Each scene shows the same named points in several views. A view is turned or mirrored, and shifted as a whole, has a little noise and may leave points out.
(in the rows, 128 means zero)

Scene 1
View 1
Patom: [108  81  68 142 146 185 104 132 141 109 133 127 127 129 158]
rovo: [112 111  81 117 142 168  83 128 149 135 157 119 123 146 154]
Telub: [126  78  98 103 121 150 102 133 156 109  97 159 136 120 143]
Papu: [122 131 117 104 114 166 112 117 159 116 150 159 142 137 154]
Muma: [121 115  89 107 138 159  69 134 149 152 159 110 106 147 148]
Sef: [136  75  92  92 118 123  73 141 161 140  96 145 111 128 133]
Fatos: [119 115  90 110 134 163  87 127 156 134 146 133 122 145 160]
fopab: [151  24  96 110 129 146 105 166 102  96 118 130 126 119  96]
biru: [152  72  98  84 129 125  66 157 127 150 138 118  97 141 103]
ser: [149 133 149  70  86 126 111 114 164 113 136 183 146 132 141]
gota: [168  73 132  69 108 112  83 153 125 133 136 138 117 137 101]
zotam: [139 128 113  75 108 125  78 116 178 156 123 158 116 141 151]
Riso: [143 167 157  70  89 141 114 101 169 127 173 179 145 148 160]
View 2
rovo: [160 119 140  79 138 174 157  94 161  76 142 110 110 129 138]
ser: [ 95 141 105 129 162 119 169 160 178 110 150 131 116 137 115]
Papu: [ 97 141 136 117 143 137 149 130 167 104 144 121 107 127 155]
biru: [181 103 126  73 155 155 195  82 156  75 140  96 117 144 103]
Fatos: [132 132 143  96 138 160 151 106 159  88 138 115 112 123 160]
fopab: [135  90 140  86 139 113 204  33 162 100 124  58  94 173 109]
Sef: [156 132 125 100 180 143 197  88 118  93 135 100 109 127 125]
Riso: [ 90 146 111 126 145 137 142 187 203 105 162 144 120 124 129]
zotam: [144 145 116 108 174 148 170 146 145  92 152 133 115 117 122]
Patom: [116 132 162 102 136 156 155  60 139 102 126  91  91 125 184]
Telub: [111 135 137 115 164 122 184  85 133 113 129  91 100 130 143]
gota: [152  96 109  93 156 127 196 108 177  84 146 100 115 157  85]
Muma: [163 122 148  82 132 182 145 100 160  72 144 120 113 125 156]
View 3
Sef: [135 123 149 143 151 147 105 153  75  87 166 123 121  75 136]
rovo: [107 120 132  93 152 130 113 128  87 109 127  89 128  93 113]
gota: [141 120 132 113 189 168 110 129  84  73 185  97 156  90  99]
fopab: [160 100 169 123 172 179  42 147  99  55 148  80 157 102 122]
Riso: [137 109  84 131 222 180 179 115 120 139 118 141 100  69  87]
Papu: [135 102 115 132 182 164 130 130 113 128  98 128  93  68 113]
Patom: [131  94 156 129 136 147  74 149 111 105  81  99  97  82 145]
zotam: [131 127 117 139 171 146 152 131  77 119 153 136 108  66 115]
ser: [151 106 106 147 215 192 147 126 110 115 142 141 112  62 105]
Fatos: [121 108 131 114 160 141 120 135 104 121 108 104 102  81 120]
Telub: [155 101 155 149 164 174  94 149 102  92 129 123 111  69 137]
View 4
fopab: [137 110 104 178 154 152  62 152 149 169 145  69 195 170 147]
biru: [121  75 111 146 164 149  81 161 130 180 161 128 158 140 150]
Muma: [145 100 130 129 146 137 100 153 116 152 165 176 163 125 107]
Patom: [165 136 118 160 124 145 103 132 145 126 135 141 189 149  93]
gota: [108  67  94 155 175 145  58 174 101 178 148 121 177 153 166]
Fatos: [140 107 116 143 138 132  91 146 104 137 143 169 190 139 105]
Sef: [121  64  77 136 160 169 125 160 148 157 128 144 142 137 159]
Riso: [114  76  98 131 152 112  47 155  16 113 129 214 219 159 121]
Telub: [126  80  67 156 148 161  98 144 128 122 104 124 187 166 154]
ser: [112  77  78 147 153 128  58 156  49 122 107 173 213 169 145]

In a view up to two points have been moved. Name them for each view, in the order of its rows, or write -.
view 1 => rovo
view 2 => -
view 3 => -
view 4 => Sef, Telub
